Points, in no order, along strands that fork and pass close to each other.
In the rows, 128 means zero.
Two points are linked if the straight distance between their rows is under 90.9. Some points are linked to none.
q_244: [148 194 138 131 151 190 100 136 110 108 139  98  85 167 188 125 126 113
 112 108 103]
q_194: [140  85 140 124  70  75 143 162 174 108 164 136 131 110  49 119 104 142
 158 153 137]
q_161: [156  66 130 142 179 114 152 124 109 109 128 114 141 120 133 152 137 202
 197 113  90]
q_571: [ 85 158 130  84 124 127 117 104 106 180 105 130 127 153  93 139 146 101
  76 157 170]
q_505: [108 151 129 120 133 137 110 126 130 145  95 126 146 107 105 163 103  83
  68 161 157]
q_910: [125  86 121 150 152  88 118 121  93 151  69 143 161  63 147 158 155 183
 137 164 156]
q_181: [168 185 116 142 102 117 158 115 127 144 130 121  84 157 145  77 109 147
 158  90 130]
q_778: [188 187 117 107  87 122 163  66 145 145 112 113  98 136 127  93 119 103
 119 127  97]
q_192: [163 142 128 131 126 132 141  80  94 112  86  91 135 105 166 127 138 128
 118 148  74]
q_832: [137 158 146 116 171 181 114 106 102 106 107  87 117 153 149 161 117 104
  90 139  81]
q_864: [132 128 137 136  49  62 129 158  71 159 140 104 142  79  90 108 149 124
 134 169 115]
q_169: [124 142 145 156 155 140 101 179 148 150 131 131 119 135 119 147  73 108
 109 102 184]
q_37: [149 147 150 103  93  99 125 146 107 177 146 106 108 134  53 126 120 116
 122 141 150]
q_259: [164 191 108 186  66 131 128 163  96 119 156 105 106 115 181  79 128 124
 156 115  96]
q_193: [105  62 130 138 168 158 135 124 101  73 117 119 190 101 172 157 153 128
 137 133  74]
q_213: [110 100 134  82 177 175 156  65 140 113 128 124 115 186 125 149 141 141
 133 109 107]
q_782: [137 186 118 168  82 126 120 122 118 143  92 135 121  93 175 104 114  97
 100 126 136]
q_822: [134 110 142 121  98 117 152 170 138 123 198 131 103 174  88  91 125 132
 172  75 121]
q_195: [127 138  92 188 124 107 148 164 109 109 144 149 140 125 177  95 124 164
 189  65 123]
q_135: [104 126 118 105 135 102 109 145  54 126 157  97 144 140 149 109 203 156
 148 161 116]
q_484: [149 142 133 118 175 143 115 115  83 106 141  84 103 180 181 125 157 162
 156 126 100]
q_473: [157 162 135 139 142 129 103 135  58 122 144  57 102 146 187 112 161 163
 154 158  99]
q_512: [102 101 167  83 137 136 105 140  85 166 153  91 132 141  67 164 140 111
 107 162 138]
q_494: [137 135 131 145  52  65 125 158 116 148 132 131 136  71  99 107 125 114
 122 155 135]
q_238: [104  88 131  75 161 155 160  39 138 121  94 122 127 147 114 157 142 140
 122 150 101]
q_186: [122  93 173 143 164 116  84 170  85 154 115 111 148 116 102 173 110 149
 140 141 155]
q_307: [108 123 118 101 125 122 126 127  80 113 154 105 147 140 152 111 192 129
 126 149  99]
q_15: [ 96 111 101 182 123 126 122 179 107  87 147 147 179  89 181 110 147 116
 155  97 107]
q_620: [ 95  55 125 121 126 107 139 141 140 128 160 149 151 115  99 131 153 154
 164 123 134]
q_549: [159  79 117 147 114 114 123  86 170  80  90 143 183  67 130 140 124 147
 130 184 117]
q_506: [150  86  97 145  98  92 153  88 211  95 126 169 144 103  83 124 115 181
 169 147 157]
q_947: [127 125 141 107 157 138 130  95 108 137  95 125 134 136 140 145 134 133
 113 130 125]
q_581: [125 135 139 139 166 182 124 123 165  78 115 136 140 126 147 163  88  80
  84 120 104]
q_90: [156 128 166 142 123  81 116 172 116 150 133  99 112 125  50 155  72 151
 146 132 168]
q_458: [136 118 154 154 186 163  99 144 145 100 100 125 154 112 139 188  80 102
  92 138 134]
q_625: [143  87 138 107  78 108 127 134 166 115 151 120 148  89  67 128 120  88
 113 180 114]
q_676: [103 169 104 100 145 157 129 128 121  82 192 134 111 178 183  92 184 109
 124 117  85]
q_891: [147 195 131 131 147 130 111 113 108 189  77  85  81 176 150 122 118 144
 107 122 157]
q_422: [140 149 150 155 142 105  99 135  75 173  59  92 132 112 149 150 115 157
 118 154 149]
q_359: [129  65 145 139  78  81 122 179 159  97 161 135 153  91  61 132 113 148
 150 160 136]
q_342: [ 93 126 119  94 113 141 145  88 163 117 111 150 152 116  96 142 125  77
  75 160 125]
q_798: [115 123 119  92 144 180 172  71 180  88 148 135 113 171 119 123 117  85
 114  99  97]
q_6: [ 96 160 115  88 152 186 142 102 158 123 136 140 110 168  99 154 109  79
  71 111 124]
q_547: [118 173 105 164  76  83 144 157 122 145 130 164 115 125 139  76 124 142
 157  81 155]
q_130: [ 65 118 111 110 122 159 147  90 114  79 111 143 169 124 158 131 172 103
  89 155  62]
q_950: [184 102 120 148 103 123 158 130 153  67 156 111 144 102 142  93 122 109
 162 116  52]
q_717: [152  86 160 130 133  86 108 118 102 144  97 106 155  91  94 161 124 152
 130 186 140]
q_647: [130 133  73 181 145 106 151 134 111 114 121 142 152 128 179 103 152 170
 203  78 116]
q_7: [143 122 125 129 135  95 143 112 106 158  97 134 119 136 140 117 138 178
 159 114 140]
q_538: [ 99 170 120 130 130 143 116 137 122 138 135 161 112 160 171  99 135 112
 115  81 159]
q_272: [131 102 140 152 163 149  83 146 160  90  96 142 184  83 129 187  99 115
  81 173 159]
q_884: [134 155 149 157 128 127 100 197 136 151 146 131  97 137  92 137  66 116
 121  96 174]
q_650: [162 188 119 183  61 114 128 150 137 132 124 130 106  85 155  97  91  99
 131 109 137]
q_414: [101 121 106 128 181 119 105 130  63 139 116 107 136 155 177 133 191 192
 164 129 132]
q_653: [113  76 140  75  85 149 134 157 166 119 185 113 124 120  69 122 131  75
 116 143  90]
q_49: [144 126 155 134 190 146  94 161 114 157 109  78 125 130 103 187  75 116
  95 138 161]
q_972: [ 89  68 107  71 108 128 164  72 178 128 154 136 126 134  92 106 133 120
 145 132 114]
q_431: [138  88 128  92 172 146 164  39 160 112  71 129 130 123 117 169 120 145
 121 158 109]
q_924: [137  80 136 110 150  93 134 115 162 161 115 148 125 119  59 166 116 177
 152 160 182]
q_975: [ 96 108 149 121 130 142 110 142 107 120 145 140 155 115 125 140 137 103
 109 129 131]
q_686: [117 151 128 103  45 101 139 141 147 170 164 145 123 111  66  97 138  70
  95 142 144]
q_469: [137 110 129 116 158 153 135 114 105 102 152 107 125 161 158 124 143 135
 146 106  86]
q_31: [176  94 130 126 142 143 140  96 213  75 146 121 129 127  85 141  72 110
 139 140 118]
q_898: [110 114 103 133 109  77 151 104 143 151  93 179 146  90 125 118 137 154
 137 142 168]
q_815: [132 178 105 145 100 115 132 101 141 140  84 156 131  97 154 109 114  96
  88 130 150]
q_22: [135 120 119 153 186 146 127 115 188 121  75 171 129 120 148 155  93 140
 116 115 165]
q_153: [ 85 125 101 102 151 136 134 140 116 144 160 160 108 189 145  94 166 156
 160  77 163]
q_230: [ 93  96 147 143 186 123  96 168 110 179  79 153 134 105 137 177 144 181
 125 116 182]
q_216: [111  77 150  93 140 145 138 124 124 138 174 123 118 179  85 135 137 140
 159 107 131]
q_773: [136 108 134  95 136 184 152 113 180  84 167 128 116 155 113 118 105  76
 123  95  80]
q_926: [100 117 126 180 160 132 101 176 111 136 115 155 143 116 176 136 125 160
 160  84 156]
q_669: [191 110 156 129 114  88 131  99 116 136 100  83 139  94  79 151 104 132
 123 191 111]
q_102: [ 78 140 147  84 167 158 110 122 109 144 126 127 112 185 117 141 149 120
 105 125 152]
q_953: [153  79 130 121  81  74 169 132 141 108 156 115 127 115  78 107 118 153
 172 137  99]
q_999: [124 155 116 129 112 119 125 140 163 153 133 149 122 117  83 127  85  84
  94 131 187]
q_475: [ 83 193 120  98 151 183 132  92 128 114 132 147  99 194 154 120 153  99
  82 123 113]
q_270: [118 158 133 169 149 144  96 169 154 136 103 143 123 117 153 140  71 102
  98  97 177]
q_267: [118 102 108 178 123 105 106 153 184 111 113 201 158  86 122 141 124 170
 138 127 189]
q_172: [140 183 141 115 171 186 105 111 101 106 121  90  89 179 172 142 132 123
 101 125  94]
q_682: [134  92 124  91 128 148 172  54 157  84 111 113 149 122 125 131 131 101
 117 152  59]
q_13: [130  59 158 126  97  94 116 181  98 120 163  94 157  94  80 139 131 124
 146 162 100]
q_389: [ 52  70 123 105 187 167 122 115 111 121 114 157 153 133 146 172 172 151
 114 129 121]
q_963: [113 112 171 103 173 156 100 143  93 150 119  93 139 139  91 191 115 105
  96 153 137]
q_165: [ 93 140 129 108 181 128  97 127  71 146 104 125 125 160 175 132 180 173
 129 132 149]
q_190: [ 82  81 117  94 102 127 146  77 176 109 104 152 164  94 104 141 136  96
  95 184 126]
q_761: [151 131 154 142 156  91 118 156 130 172 101 118  98 142  90 154  81 176
 152 108 174]
q_152: [137 159 146 125 142 123 101 107  59 167  68  84 120 131 166 137 148 153
 115 156 125]
q_504: [135 205 135 106 150 136 114 113 114 173 109  99  70 193 139 112 128 132
 108 118 157]
q_63: [109 131 134 130 115 123 128 152 127 144 146 155 113 146 124 107 122 122
 138  90 161]
q_36: [ 42 102  95  95 163 162 142  97 113 111 131 161 155 156 154 134 198 143
 129 127 114]
q_659: [157 185 119 164  58 118 128 159 108 135 163 126 102 116 155  88 125 117
 139 111 115]
q_205: [163 137 112 171 155 113  89 124 183 119  59 143 152  90 127 165  90 153
 102 161 182]
q_411: [ 64 128  94 133 145 120 125 135 105 161 108 175 141 130 166 122 179 161
 137  97 169]
q_480: [ 89 139 128 127 187 152  99 137 106 162  80 135 121 164 178 144 158 165
 122  97 158]
q_896: [120 106 140 111 161 156 110 155  87  82 190 100 126 172 161 125 166 130
 154 113  86]
q_585: [186 111 104 158 110 100 138  94 216  92 110 170 137 108  97 129  89 169
 143 145 160]
q_711: [149 136 119  89 121 142 183  46 157 110 127 127 107 163 119  98 130 104
 127 110  95]
q_823: [ 84  51 147 132 140 150 119 184 143 102 193 149 151 131 117 134 132 117
 156  91 127]
q_927: [138 129 144 117  74 126 113 159 145 129 152 122 148  85  93 132 121  66
  86 161  97]
q_540: [148 171 103 125 103 125 138 124 177 153 136 130 125  97  80 138  79  68
  61 148 162]
q_118: [100  69 117  79 119 143 168  51 182 104 132 130 138 124 103 121 131 108
 126 148  87]
q_557: [117  80 124 111 169 110 132 102 167 174  93 164 115 111  75 169 131 184
 141 143 189]
q_499: [149 191 142 141 120 172  89 180 108 180 150  85  93 129 119 157  94  91
  91 121 149]
q_745: [151 146 156 182  93 135  85 184  75 132 138  96 133  81 158 128 113 109
 127 138 107]
q_291: [122 165 155 110 137 123  93 157  72 150 169  99  89 172 137 111 161 143
 137 144 150]
q_555: [ 96 154 127  89  68 104 126 138 104 180 161 141 115 140  82  93 169  97
 109 140 165]
q_704: [180 186 111 142 102 123 155  85 135 137 100 115  95 135 159  89 102 122
 133 111 118]
q_223: [182 137 147 149 173 127 142 114 134 136  98 109  87 163 149 122  86 175
 161  84 127]
q_96: [104 110 108 192 107 101 118 193 122  94 147 165 179  75 164 114 124 117
 155 100 130]
q_949: [ 86 147 123  95 134 130 132  98 131 176  95 132 131 125  78 149 120  91
  64 158 168]
q_952: [117  53 165 116 187 143 120 148 103 139 141 124 132 148 100 172 138 180
 166 111 133]
q_399: [147 212 134 134 100 144 103 160  91 150 170  99  61 159 178  99 140 132
 141 137 134]
q_986: [126 140 167 101 152 124  85 155  59 159 140  85 106 171 116 136 158 153
 132 146 152]
q_802: [ 99  97 111 152 189 126 121 138  89 145  88 139 148 116 182 157 176 194
 153 110 135]
q_754: [158 209 113 126  61 123 129 122 132 178 148 128  86 136 115  96 120  89
 107 118 137]
q_960: [138 134 150 127 193 139  98 144 118 170  99 102 106 156 116 169  95 134
 115 112 164]
q_732: [182 182 120 165  60  99 140 140 163 135 130 139 110  88 116 102  81  91
 119 130 127]
q_749: [117 138 113 142 122 100 135 168  95 125 181 127 111 176 133  85 154 170
 197  79 137]
q_993: [ 91 130 129  63  76 144 140 108 125 134 142 121 137 126  93 123 181  77
  70 177  79]
q_747: [137  59 127 137 132 128  94 119 160  82 111 141 186  66 105 168 133 142
 117 199 133]
q_523: [106 135 121 120  50  99 140 147 171 143 151 160 139  90  79  96 134  75
  93 149 151]
q_756: [145 147 160 147  72 103 102 177  68 149 146  92 129  95 117 122 139 118
 125 155 104]
q_77: [116 131 108 105 128  98 162  55 117 153  56 155 137 113 140 131 158 146
 112 149 136]
q_726: [175 123 154 119 116  95 158 119 102 137 154  93  99 156  90 112 113 162
 175 120 108]
q_306: [ 85  97 116  80 176 162 145  78 105  99 136 125 133 181 147 139 187 154
 145 136  96]
q_649: [120 109 132 118 177 119 136 106 146 179  76 145 112 141 113 159 123 169
 138 108 167]
q_609: [180 122 138 111 126 142 165  63 134  91 104  99 140 116 135 129 126 104
 111 153  60]
q_796: [134  85 151 128 217 150 109 118 155 130  81 133 140 111 126 201 110 157
 121 141 145]
q_470: [177 112 112 142 142 114 139  73 198 101  86 153 134 115 113 140  92 147
 136 151 148]
q_274: [139 158 110 146 104 140 137 113  95  95 117 110 150 104 184 102 159 110
 117 136  68]
q_198: [154  75 108 147 106 115 157 139 164  58 142 127 175  75 153 104 128 111
 148 143  69]
q_701: [132 177 123 100 157 132 119 114 105 153 132 118  74 205 156  99 146 152
 138 113 151]
q_893: [119  76 159 153 155 110 110 182  76 128 143 116 156 103 122 159 136 165
 167 125 130]
q_131: [142 198 143 135 102 130  97 173  77 165 174  98  75 160 134 105 144 138
 142 132 143]
q_897: [ 99 129 134 112 137 186 128 111 102  75 124 119 147 140 160 138 167 101
  77 152  51]
q_460: [ 83 148  95  66 101 122 154  80 119 132 141 141 118 166 138  85 203 119
 122 144 124]
q_888: [113 148 121 155 170 128 121 126 173 163  69 174 114 140 157 133 105 151
 115  90 183]
q_302: [129  70 112 116 127 128 166  87 218 101 155 158 116 139  90 115  96 147
 173 116 138]
q_791: [110 123 116 154 101 100 110 142 184 121 122 197 159  92 112 126 111 115
 111 137 193]
q_870: [151 212 104 121 101 159 125 113 122 110 170 119  82 153 206  93 161 107
 119 126  87]
q_378: [145 178 122 119 163 148 146  97 153 145  95 135  89 179 148 112  96 121
 120  76 143]
q_117: [133 139 114 143 132 106 107 152  48 125 152  88 131 138 168 101 173 170
 172 139 116]
q_757: [163 122 159 117 148 114 127 133  93 150 140  88 103 171 104 131 118 166
 164 111 126]
q_800: [125 145 115  69  69 133 151  86 121 134 145 114 127 128 110 104 187  91
  87 174  76]
q_349: [103  74 120 132 175 106 138 131 104 169  99 149 131  92 119 155 173 214
 176 123 155]
q_35: [172 174 114 142  62  96 140 112 163 141 116 133 126  72 107 107 103  89
  94 164 127]
q_305: [132 174 118 115 159 163 147  86 161 132  84 137 109 155 153 135  96 100
  87 103 126]
q_819: [104  66 160 110 207 168 112 126 107 135 124 124 137 144 115 185 140 164
 148 122 132]
q_889: [154  68 109 146 138  81 178 127 129 103 129 134 139 104 122 137 131 204
 210 109 103]
q_805: [147 181 135 141 102 165 102 176 135 151 164 106 119  99 111 160  93  63
  79 126 117]
q_303: [ 90 128 132 170 108  91 112 211  99 146 161 157 135 122 121 121 121 139
 154  89 173]
q_428: [ 80  92 148  60 106 120 122 110  89 165 144 109 135 146  66 129 176 121
 116 166 138]
q_60: [ 98  76 107 175 118  99 122 187 137  99 154 169 181  78 127 134 137 152
 172 124 131]
q_69: [124 204 105 102 123 159 146  69 134 123 119 146 100 170 161 101 147  97
  86 113 111]
q_521: [108 120 140 131 137 159 106 179  97 109 185 125 130 155 149 115 149 115
 144  90 127]
q_918: [129  55 159 108 115 133 119 156 121  99 151  96 159 104  98 140 133  99
 128 162  85]
q_583: [146 181 148 175 101 146  75 172  58 154 110  83 110 115 165 129 124 124
 118 146 129]
q_531: [112 116 167 131 151 119  87 161  51 166 124 107 132 146 125 146 145 174
 137 132 152]
q_128: [169 143 139 102 156 120 140  96 106 153 124 100  80 196 117 107 128 170
 157 107 139]
q_234: [ 86  59 128 130 151 133 121 151 130 131 143 171 154 110 123 154 147 150
 146 118 158]
q_755: [ 99  96 154 111 148 176 117 121 123  84 128 116 160 115 127 165 131  90
  91 148  73]
q_284: [113 113 105 140  65  97 141 135 200 105 143 182 155  91 104  97 116  99
 119 140 164]
q_387: [188 107 140 133 131 140 143 120 180  80 144 112 133 111 113 131  81  97
 132 128  91]
q_806: [121 147 123 166  90  98 133 155 135 135 128 170 129 111 131  99 105 119
 135 104 166]
q_984: [ 95  92 143 130 124 154 113 195 127 101 201 141 146 145 125 117 128 101
 148  89 119]
q_382: [127 125 148 173 154 130  95 171  97 140 101 123 127 127 167 143 104 154
 138  99 156]
q_158: [207 191 132 149 118 141 131 117 123 156 123  71  78 135 133 131  73 114
 127 120 107]
q_341: [156 111 135 155 180 129 102 130 175 130  80 138 137 111 130 169  85 155
 121 132 165]
q_600: [145 145 149 164 162 143  98 153  96 144  97  99 107 154 169 131 111 161
 139 102 138]
q_148: [108 131  96 111  93 119 174  73 166 116 118 169 140 123 140  88 141 105
 120 111 127]
q_776: [192 118 141 149 116 132 150 121 163  81 153 115 126 117 139 110  83 104
 152 105  81]
q_532: [155 176 141 143 153 149 101 112  71 140  77  73  99 147 188 134 140 146
 113 153 112]
q_658: [123 105 115 161 174 111 122 131  79 151  66 129 152  87 173 149 166 191
 151 131 131]
q_932: [154 123 130 107 103 169 153 128 186  99 177 126 119 131 113 115 109  64
 117  98  82]
q_388: [182 128 136 142 178 150 155  81 147 112  95 116 106 157 158 121  85 156
 152  86 108]
q_281: [123 121  86 125  79  75 181  76 171 129 106 179 144  96 126  80 136 135
 137 135 148]
q_797: [161 135 123 138  73 139 143 162 171  97 189 140 127 115 128  87 114  73
 133  96  81]
q_812: [158 143 132 132  64  64 150 114 132 148 111 132 130  82  92 108 114 120
 115 162 141]
q_860: [ 89 133 123 149 126 112 119 185 108 145 158 164 121 153 128 101 128 147
 152  66 173]
q_219: [126  81 138 116 165 143 138 105 161 123 126 142 128 136 111 151 112 137
 148 117 140]
q_338: [160 177 113 127  80 115 130 123 160 154 125 116 134  78  82 138  95  60
  61 174 137]
q_87: [139 148 148 115 180 174 123 106 113 122  95  80 125 133 118 183 100  98
  75 150  91]
q_289: [105  98 112 148 150 148 125 151  98  78 147 129 182 117 183 127 155 121
 142 104  87]
q_412: [169 163 100 129  82  94 146 117  83 122 154  86 115 128 159  73 171 142
 161 140  81]
q_836: [ 85  53 112 101  91 114 140 102 173 102 137 148 170  82 108 122 148 102
 116 177 111]
q_603: [ 45 111 107  92 124 157 140  91 106  99 127 145 162 142 144 129 198 114
  94 160  87]
q_325: [148 180 154 153 131 164  76 179  89 159 130  79  91 141 144 139 102 114
 114 122 138]
q_790: [152  79 117 150 111 118 137 114 167  66 115 140 178  72 140 126 123 116
 127 161  94]
q_502: [100  95 133  89  96 113 137 124 105 136 159 121 143 138 108 103 176 122
 135 147 119]
q_641: [117  83 139 126 152 139  96 124 146 112 101 132 174  86 108 191 115 112
  87 185 147]
q_850: [ 92 153 125  84 156 187 131 107 126  89 167 139 105 201 159 115 165 110
 112 116 104]
q_416: [163 188  92 159  84 114 138 133  94 112 161  92 110 133 183  67 165 138
 168 126  89]
q_112: [102 141  98  63  80 123 164  70 120 127 140 122 129 150 128  84 200 107
 106 159  89]
q_765: [120  59 128 108  87 100 126 117 177 111 137 133 160  87  71 122 123 112
 125 187 128]
q_456: [182 124 153 120  92  74 160 116 137 127 149 112 103 137  69 116  93 152
 166 125 116]
q_462: [ 94 188 110 150 148 172 111 130 133 122 114 164 111 168 203 104 130 113
 102  67 141]
q_777: [122 117 155 109 187 131 119 129 117 184 100 117 105 178 109 153 129 177
 144 105 172]
q_394: [131  55  98 110 111 107 158  83 210 102 141 156 123 116  81 124 112 169
 181 138 131]
q_681: [163 159 130 172 106  79 109 137 135 152  74 123 127  80 123 138  82 137
 109 167 172]
q_716: [165 166 142 159 120  96 112 124 106 164  62  97 124  87 131 136  92 131
 108 161 154]
q_616: [ 93  89 130 146 168 133 109 159 119 150 105 167 141 102 140 159 139 159
 133 114 167]
q_738: [ 82 173 126 139 163 190 112 140 133 109 112 149 121 159 173 137 124  90
  84  89 126]
q_873: [118  78  94 176 125  89 131 178 162  96 141 188 157  80 119 141 131 184
 181 111 159]
q_875: [132  96  97 162 130 100 159 124 122 102 124 147 171  92 160 114 148 155
 177 112 110]
q_285: [ 94 191  97 121 142 134 120 105 103 135  94 141 107 171 205  98 166 140
 110 119 137]
q_322: [ 95 122 102 141 129  92 146 115 123 165  87 181 148 103 145 121 156 160
 137 119 174]
q_75: [130  63 161 103 150 158 120 126 114  88 129  89 167 108 114 164 136 109
 119 169  75]
q_146: [ 64 120 114  92 137 143 137 105 134 156 139 168 122 181 126 112 166 134
 132 100 166]
q_829: [ 95 173 130 138 142 182  98 145 131 119 114 142 129 135 152 152 107  73
  64 113 141]
q_354: [170 153 147 126 148 164 118 133 121 131 125  76 122 118 103 171  84  86
  88 143 105]
q_145: [137 191 108 154  80  92 151 125 128 162 113 154  87 150 159  67 123 147
 149  84 163]
q_50: [102 177 128 134 148 163 113 135 145 137 107 122 128 118 120 164  88  72
  50 132 146]
q_360: [ 72 129 112 137 175 140 114 151 120 161 102 175 119 154 167 126 168 169
 132  78 175]
q_804: [142 103 145 175 114 117  91 173 152  90 141 148 164  85 118 139  92 115
 120 148 154]
q_730: [174 143 150 153 175 120 129 138 150 152 100 108  92 153 118 141  65 160
 152  92 150]
q_265: [163  84 127 108 144 135 162  78 215 101 145 132 114 150  83 129  79 132
 160 122 132]
q_236: [ 82  80 141 111 199 164 116 113 126 141  85 154 148 117 125 194 144 152
 112 138 139]
q_912: [138 170 114 134 147 120 141 108 163 167  87 149  97 160 139 108  93 133
 122  87 175]
q_225: [161 126 123 142 176 138 151  93 186 116  90 161 116 135 154 135  87 148
 144  86 140]
q_132: [112 184  92 112  96 158 133 130 131  98 186 143 111 151 187  81 176  86
 107 114  80]
q_569: [196 147 146 184 121 106 136 129 122 111  97  95 106 112 152 122  62 157
 169 116 110]
q_934: [142 174 106 121 132 126 154  65 171 130  63 146 126 117 143 127  97  99
  78 131 138]
q_9: [142  67 144 157 158 105 119 166  95 107 152 122 148 115 122 161 124 184
 184 117 114]
q_526: [157 153 116 181 126  90  96 142 161 133  63 145 144  78 142 142  83 148
 107 150 186]
q_530: [127 118 138 130 112 100 150 182 103 116 196 118 102 178 101 104 133 170
 196  77 121]
q_100: [ 92 155 132  83 103 121 119 121 103 185 139 132 114 159  95 113 164 112
 100 142 164]
q_553: [171 168 119  89 104 131 169  58 132 128 128 106  92 162 118  98 137 111
 126 130  86]
q_370: [128  80 160 101 125 141 126 162 162 128 195 115 117 152  44 136  98 107
 147 124 129]
q_304: [141 107 155 116  89 110 133 177 136 137 197 115 107 138  54 115 108 114
 153 105 123]
q_563: [132  93 157  83 101 163 124 172 146 126 206 108 116 145  71 126 132  78
 130 123  85]
q_736: [132  70 159 141  92  91 114 204 123 108 177 119 156  91  83 131 113 128
 149 145 116]
q_79: [ 53 132 105  71 117 143 137  94 119 138 149 158 122 175 125 104 189 123
 110 131 138]
q_133: [107 161 111 118 108 138 109 133  76 107 146 111 140 124 179 114 186 110
 103 154  90]
q_331: [168 134 113 114  79 108 147 121  83 115 153  79 139 113 144  89 181 123
 141 155  50]
q_381: [140 132 123 160  94 127 144 162 152  93 175 148 130 118 143  91 111 108
 148  77 107]
q_448: [143 169 129 123  94 167 112 153 137 137 149 113 136  85 108 161 103  55
  57 160  93]
q_163: [141 184 144 138 159 173  86 162 102 152 125  85  88 166 159 134 110 124
 121  98 144]
q_779: [ 83 129 129  97 105 151 131 112 133 123 122 142 149 109 110 141 148  71
  67 159 108]
q_162: [107 137 157 160  88  82 102 194 104 159 144 148 127 105  87 128 106 124
 126 131 184]
q_420: [176 124 163 124 149 123 114 122 104 136 113  83 124 121 101 155  92 127
 127 152 113]
q_415: [142 170 128 132 104 110 131 156 153 161 146 137 100 130  81 119  81  92
 110 106 178]
q_542: [140 130 122 180 113 116 143 172 125  91 167 133 130 128 148  94 102 143
 175  70 114]
q_295: [100 128  94 127 144 117 145 148 117 125 184 150 131 185 146  87 168 164
 187  76 146]
q_811: [123 186  97 106  95 142 167  67 150 115 121 162 115 145 157  82 146  93
 108 106 107]
q_976: [113  46 107 130 139  98 158 138 128 119 156 137 160 108 107 135 149 179
 200 120 114]
q_867: [138 225 105 138  88 146 115 136 110 141 167 121  79 154 208  83 158 117
 124 126 122]
q_358: [129 149 122 152 128 167 131 123 146  81 125 146 143 111 188 127 103  82
 101 105  92]
q_488: [138 129  99 159 102 113 142 127 103 101 128 113 161  97 169  98 144 123
 144 126  88]
q_496: [158 100 115 109 152 124 153  40 177 104  73 140 144 107 117 154 110 141
 119 169 122]
q_503: [140  91 141 115 117  84 131 115 139 151 120 127 141 103  76 147 115 138
 138 170 155]

A fork is a point with three links, a tip a point with one. Leave the first point through the second and follow the links. Name the first fork or tip that comes.
q_531 / q_186 | q_616
q_836 / q_765 | q_325
q_302 / q_394 | q_36
q_112 / q_460 | q_653
q_305 / q_934 | q_650
q_776 / q_950 | q_358
q_194 / q_953 | q_891
q_49 / q_963 | q_307
q_469 / q_896 | q_823
q_523 / q_686 | q_63

Follow the links from the first point to the second, and from the first to the third. Name the last point that the two ways share.
q_756 / q_87 / q_765 | q_325
q_90 / q_681 / q_952 | q_341
q_999 / q_805 / q_378 | q_35
q_162 / q_462 / q_553 | q_63
q_422 / q_888 / q_952 | q_341
q_926 / q_342 / q_756 | q_325

A fork is a point with three links. Follow the links from the first point to the second and name the forks in between, in order.
q_585 / q_603 | q_36
q_303 / q_798 | q_63
q_118 / q_896 | q_274, q_307
q_864 / q_836 | q_325
q_540 / q_382 | q_35, q_325, q_163
q_244 / q_745 | q_163, q_325
q_999 / q_259 | q_35, q_650
q_819 / q_716 | q_236, q_341

Name the points in between on the shortest way along the links from the first point to the second, in order.
q_934 / q_884 | q_815, q_782, q_650, q_732, q_35, q_338, q_540, q_999, q_415
q_963 / q_420 | q_49, q_960, q_777, q_649, q_557, q_924, q_503, q_717, q_669
q_499 / q_732 | q_325, q_583, q_745, q_756, q_864, q_494, q_812, q_35
q_927 / q_779 | q_625, q_765, q_836, q_190, q_342
q_198 / q_506 | q_950, q_776, q_387, q_31, q_265, q_302, q_394
